Points, in no order, along strands that fork and pass close to each other.
In the rows, 128 means zero.
Two points are linked if the straight distance between their rows is under 115. Some points are linked to none.
Kidi: [129 114  58 195 165 132 137 119 130 111 142 147  91  73 154  44 119 174
 143 135 124 128 127 164 133]
kibol: [143 103 101 107 155 153 110 250  96  95  99 139  93 149 115  73 109 103
 109 124 120 129 151 101 132]
gosu: [155 152  87  83  79 107  88 205  86 152  75 107 150 146 108 145  94 114
 134  73 120 119 159 110 103]
ros: [128 182  97 112  97 107  82 141 131 161  85  91 145 105 101 144 128 139
 155  58 142 105 170 156 105]
lutam: [119  74 124 185 128 108 154   9 152 146 184 167 169 127 108 169 124 169
 152 154 122 153 122 155 125]
kol: [109 105 107 102 133 137 171 182  76 151 108 104 153 112  82 108 118  83
 142 115 150  80 144 159  91]
Pilu: [135 173 167  98 125 128  97 154 132  82 111 135  96 169 163 130 138 111
 128 162  91 136  98  98 155]
bod: [ 91  72 118 142 133 150 148 141 153 124 151 105 151 123  76 145 106 140
 137 106 159 144 152 146  76]
Vatob: [102 159 148 116  69  83 162 118 133 177 122 117 215 102  69 162 136 141
 170 125 154 131 120 134 119]
renup: [118  86 159 100 116 145 162 126  73 179 109 108 143 173 108 125 113  92
 108 144 149  96 117 125 107]
bap: [112 113 100 157  71 149 164  95  71 216 109  97 180 117 106 127 120 151
 128 120 179 101 113 147 105]
posa: [144 122 117 119 167  97 117 163 151  72 139 135 112 118 138 113 107 103
 132 102 125 150 177 155 106]
gimud: [113 140 172  91 130 149 112 163 134  75 108 103 111 174 127 152 133 108
 130 148 100 142  95  93 138]
meda: [121  97 109 180 135 129 150  46  86 152 136 121 153 123 102 136  92 183
 165 115 117 142  98 172  92]
kebar: [113 101 186 112 191 123 166  81  92 119 156 154 129 162 131 136 126  95
 145 171 108 122 113 141 107]
Rimad: [113 145 145 131 118 108 176  88 108 163 135 103 183  95 118 112 152 107
 158 160 156  88  93 171 118]
Benag: [144 143  88 120 168 107 125 165 103 110 113 123 106 108 115 106  94 126
 159  90 101 132 145 149  93]
zigu: [165 161  74 151 115 105 113 153 134 126 124 159 107  95 176  74 131 144
  96 106 134 136 152 132 156]
sulig: [ 80 128  71 159 102 177 140 127 127 172 109  45 145  86 104 126 139 156
 142 118 160  80 123 153 120]
pade: [148 145 122  97 104 120 142 198 134 110 114 138 141 112 121 117 126  93
 131 127 131 123 112 108 148]
tolo: [172 116 165  91 115  88 130 165 112 117 131 176 127 171 135 129 132  73
  86 135 123 153 159 101 139]
Tov: [106 135 134 174 176 115 112  47 198  92 166 149 104  84 164 139 168 174
 148 146 103 138 117 140 161]
vogig: [151 118  94 139 176  92  96 117 185  84 153 164 116 120 133 144 113 124
 124  89 126 157 208 163 106]
Tulad: [138 145 136 148 128 135  92  66 197 138 151 128 105  99 166 159 185 159
  82 115 138 132 142 118 167]
tobur: [155 147 148  99 127  78 115  96 174  96 145 175 141 156 147 175 147  82
 117 116 131 142 167 136 128]
rinis: [122 121 187 101 152 117 127  64 103 128 136 110 120 167 121 158 120  98
 155 143 115 115 122 163  84]
Novon: [106  89 124 177 147 141 142  42  98 152 137 107 139 127 136 120 120 159
 155 140 132 109 102 180  95]
nukul: [117 151 135 129  74 113 144 119 137 174 125 121 169 110 110 157 124 150
 129 116 141 144 113 115 134]
toki: [135 115 132 118  85 123 126 169 190 112 142 126 153 129 101 180 108 142
 113 104 129 180 140  74 128]
vir: [109  79 168 124 143 161 139 161 153  95 146 133 102 161 131 128 134  91
  87 157 166 137 145 121 125]
muv: [ 96  74 135 147 160 145 113 133 183  89 149  94 127 134  88 166 119 130
 133 110 154 147 162 149  77]
gisuz: [136 124 110 104 133 159  99 211  81 101 102 134  89 160 152  64 128 102
  95 144 137 111 139 108 152]
Rul: [118 134 142 139 158 120 135 125 154  90 149 142  96 129 164  87 175  90
 106 166 174  88 141 170 139]
gonim: [139 117 144 102 127 133 166 212  83 127 118 141 128 129 101 106  98 105
 133 148 109 139 102  86 137]
guf: [ 94 141 142 111 108 137 127 174 158 106 114  76 156 105  84 167 134 132
 163 116 130 130 105 111 115]
migo: [ 84 118 149  97  96 180 113 179 140 123 103  63 144 142  91 175 107 131
 130 126 141 128 125 101 103]
vuluk: [124 127 129 181 112 148 112  50 187 156 160 138 103 116 173 141 176 185
  76 153 136 147 116 107 182]
kivu: [131 128 164 138 194 105 134  74  77 110 163 183  96 151 165  95 123 113
 152 153 106 136 123 145 124]
fitar: [114 161 152 112 139 100 104  67 128 130 127 113 125 131 130 164 135 115
 170 123 119 113 138 171  98]
Nazo: [150  63 123 142 113 115 171 131 150 146 168 193 155 144 111 128 101 122
  91 115 154 172 160 118 116]
dapal: [125 122  90 191 166 131 126  96 111 110 142 153  96 109 148  84  96 196
 144 129 100 154 114 130 128]
Roluk: [121 137 117 111 125 145 178 188  79 138 108 114 144 114  89 108  95 137
 168 150  95 129  74  76 143]
Koge: [134 162  91 114  93 161 174 154  60 177 108 110 132 114 113  96  94 166
 146 137  98 122  62  80 152]
furi: [151 168  99 150 137  98 109  58 108 149 131 134 114  95 171  94 132 148
 143 101 129 103 122 181 133]
lige: [145 138 150 109 121 144  76 153 199  84 106 108 115 139 136 181 167 116
  95 107 124 139 154  97 150]
Dolat: [129 167 143 124 158 100  88  51 169 119 142 126 130 109 138 164 157 145
 153  96 114 117 146 170 123]
nupi: [140 195 123 115 121 100 140  89  91 152 121 119 144 100 124 110 119 140
 181 129  82 120  74 138 131]
mepu: [108 143  72 141  67 174 128 125 107 192  96  72 156 109 111 143 108 172
 132 103 151  97 124 120 113]
sus: [ 95  46 164 155 138 169 170 134 120 129 151 138 111 168 123 100 128 121
  89 174 167 133 109 109 116]
bodo: [121 126 193  71 100 123 142 130  99 163 105 106 164 182 119 162 134  69
 117 148 143  95 124 126 107]
fumi: [151 188 156  99 139  84 146 123 112 120 127 138 143  99 123 124 127 119
 185 148  79 124  75 130 139]
pof: [118 104 127 190 120 105 155  15 148 131 177 129 170  95 144 140 158 178
 167 180 117 128  90 169 146]
Maz: [138 131 138 100  89 126 106 184 136 116 123 131 146 152  99 164  90 140
 128 100  98 177 137  67 125]
Der: [141 109 121 101 164 120 150 180  78 126 103 135 128 127 120  95 139  47
 124 126 149  73 156 172 115]
Mino: [101 163 122 123 152 154  60 156 187 101  88  64 114  86  97 172 143 171
 154  86  96 127 124 105 131]
kozo: [156 160 130 131 118 113  77 104 197 161 126 125 126  87 139 175 164 161
 101  73 126 149 157 111 154]
nuta: [116 106 130 192 130 121 158  15 113 146 150 131 152 122 162 122 159 148
 152 170 134 105  93 179 128]
tipul: [158 171 110 124 121 120  33 155 185 132  92  99 115  83 129 170 155 170
 112  53  95 144 173 103 160]
zesa: [132 166 126 150 132 116 131  55  70 165 121 125 137 117 120 126  99 158
 177 122  86 142  83 155 111]
punan: [113  57 101 136 147 165 193 166  57 169 110 134 141 130  77 100  75 134
 135 115 120 131 123 114 109]
nika: [154 150 136 121  97 121 112 118 115 142 122 149  95 149 191  92 162  90
  66 140 173 101 138 142 155]
Kibo: [156 166 151 101  97  74 111 143 191 116 132 145 170 132 117 181 160 105
 126 100 133 149 169 118 139]
bilad: [154  85 127 142 115 123 170 121 107 148 155 193 133 144 135  98 111 127
 104 142 148 160 136 120 135]
rari: [110  77 122 162 143 120 137  40 181 128 198 170 142 132 125 180 121 168
 125 136 118 159 145 139 113]
nogol: [113 128 131  90 111 193 123 182  93 127  92  78  94 171 123 116 115 117
 101 162 131  86 104  83 125]
sal: [146 108 123 112 169 128 112 213 137  45 120 156 102 152 124 107 118  89
 113 134 119 144 160 117 124]
tak: [138 129 131 120  71 107 130 177 210 118 140 127 175 107  99 183 144 120
 109 110 158 159 150 100 148]
liga: [118 136 159 138 105 154 109 119 143 128 134 123  94 154 178 102 169 118
  76 181 158 113 106 114 162]
dap: [119 162 140 106  47 126 126 153 130 164 105 105 170 132 132 159 134 122
 113 124 153 112 119  90 142]
pafi: [113  77 125 124 151 132 161 172  99 134 123 124 150 119  77 115  94 108
 134 110 149 118 137 139  83]
fad: [173 115 149  98 117  94 109 128 145 105 138 181 127 192 152 161 132  77
  85 112 136 152 184 117 132]
fusu: [106 106 162 110 117 168 116 199 154  74 112 107 115 162 128 140 135  88
  97 153 146 135 118 101 139]
gad: [116 121 156 168 113 156 118  84 154 132 158 157  96 157 182 101 157 153
  82 185 155 145 111 104 170]
dufiv: [ 87 115 107 115 108 210 127 172 113 144 101  51 114 144 106 140 105 138
 113 144 145 108 109  95 105]
Tasu: [130 127 126 114 160 122 138 164 120  88 122 138 103 124 150  82 157  56
 110 147 168  82 157 179 124]
Zup: [161 141 111  82  97 107  67 198 104 125  84 118 130 166 107 157  96 131
 123  83  91 150 162  92 119]
Zopi: [148  76 102 147 142 112 122 110 177 115 175 181 125 139 130 134 105 127
  88  94 151 168 195 140 109]
Pup: [130 134 178  92 192  98 168 154  69 106 132 166 117 133 116 100 135  58
 154 151  81 108 113 144 147]
buve: [112 149  62 166 126 166 122  83 138 172 100  68 119  66 149 102 162 172
 136 118 153  70 108 174 135]
duze: [157 145  60 182 144 111 121 126 152 125 143 163  90  70 174  51 139 152
 109 122 143 131 153 162 153]
bini: [172 111 158 119 115 108 167 156 100 136 146 219 109 153 153  92 125  94
  87 149 134 156 140 103 161]
somuf: [113 154 100 157 137 141 123  81 134 144 109  99 110  88 149 105 140 164
 145 116 124 104  88 159 139]
kavik: [151 131 137 115 114 112  95  94 131 152 127 126 122 162 123 165  91 135
 128  77 126 154 149 117 104]
Ledom: [143 169 125  93  60 118 152 201 127 136 108 120 152 129 145 127 142  98
 106 141 138 117  96  79 167]
nefo: [111 169  82 112  79 165 140 146  94 183  88  76 150 111 101 146 100 170
 163 118 111 113  94  86 134]
bon: [113 135 120 164 164  97 101  45 200 120 173 132 135  65 132 164 175 174
 162 116 110 132 137 154 146]
Vulo: [155 158 154 133 177 102 109  96  83 101 152 202  75 162 174  91 115 127
 146 144  93 157 132 122 145]
mimu: [124 125  93  74 117 179  97 196  55 122  83  97  83 184 136  88 131  93
 102 139 124  77 140  93 133]
dozun: [173 169 107 128 124  98 107 132 130 116 129 166  98 123 166 100 113 136
  98 113 110 155 130 118 155]
Rozu: [117  91 139 145  97 152 175  96  78 189 133 124 157 153 133 117 121 121
 114 144 158 115  96 137 107]
Dorin: [ 99 130 147 163 165 118 120  48 178  99 177 138 112 114 173 117 179 147
 143 192 123 133 108 138 162]
vit: [131 127 102 140 161 139 138 136 111 115 129 135 105 107 113  97  85 159
 150 122 101 141 108 131 109]
munob: [134 164 109 122 166 155  40 164 189  92  73  66  95  97 130 163 180 152
 117  77  99 118 152 116 149]
Rofe: [ 96  78 151 138 144 142 119  79 194 108 164 128 122 143 113 179 126 143
 120 143 136 156 151 135 103]
fomom: [ 98 153 112 117 140 123  94 167 181 103 108  82 146  90  72 170 115 165
 172  85 112 136 137 124 108]
Zok: [146 168 148  96 170  90 146 151  98  85 126 145 127 112 122 106 132  83
 174 146  91 105 102 143 133]
nug: [ 82  59 136 159 141 190 172 134  96 140 133 104 125 151 114 104 104 156
 123 189 137 127  78 106 118]
Vobi: [162 176 147 106 122 105 105 124  97 115 132 164  86 158 179  96 130 120
 119 139  89 137 116 119 157]
bam: [150 126 187  78 111 100 145 160 108 127 118 145 161 175 100 157 134  57
 123 120 131 129 148 117 105]
pemu: [127  60 114 163 129 149 214 137  58 176 135 154 161 107  92  97  92 149
 139 135 124 142 101 126 125]
Kiso: [117 149 134 161 173 131 112  72 137  93 160 152  88 126 200  92 157 122
 119 164 145 111 129 159 154]

A fork is a point with three links. Follow the links from the first point to the second and name the forks in between, in order.
bon / muv -> pafi
dap / Nazo -> mepu, tolo
Tulad / bini -> posa
sus / nogol -> Vobi, posa
Kibo / buve -> tolo, mepu
Dorin / dozun -> Vobi
tobur / kibol -> tolo, posa

Follow the links from the first point to the second, and from the first to the third. Name the last point that the two ways share.
nug / Kidi / fitar -> Vobi
Kibo / Roluk / dapal -> tolo
nukul / bini / buve -> mepu
kibol / dozun / nefo -> posa

Name the points in between on the shortest way along the links from the first point to the second, in order.
Rofe / Zok -> rari, lutam, pof, nuta, Novon, meda, zesa, nupi, fumi
Kibo / Koge -> tobur, fad, tolo, bam, bodo, renup, Rozu, bap, mepu, nefo
bod / gimud -> pafi, kol, Der, Tasu, Rul, Kiso, Dorin, Tov, bon, Dolat, fitar, rinis, kebar, kivu, Vulo, Vobi, Pilu
fomom / Zopi -> guf, migo, dufiv, nogol, mimu, gisuz, kibol, sal, posa, vogig
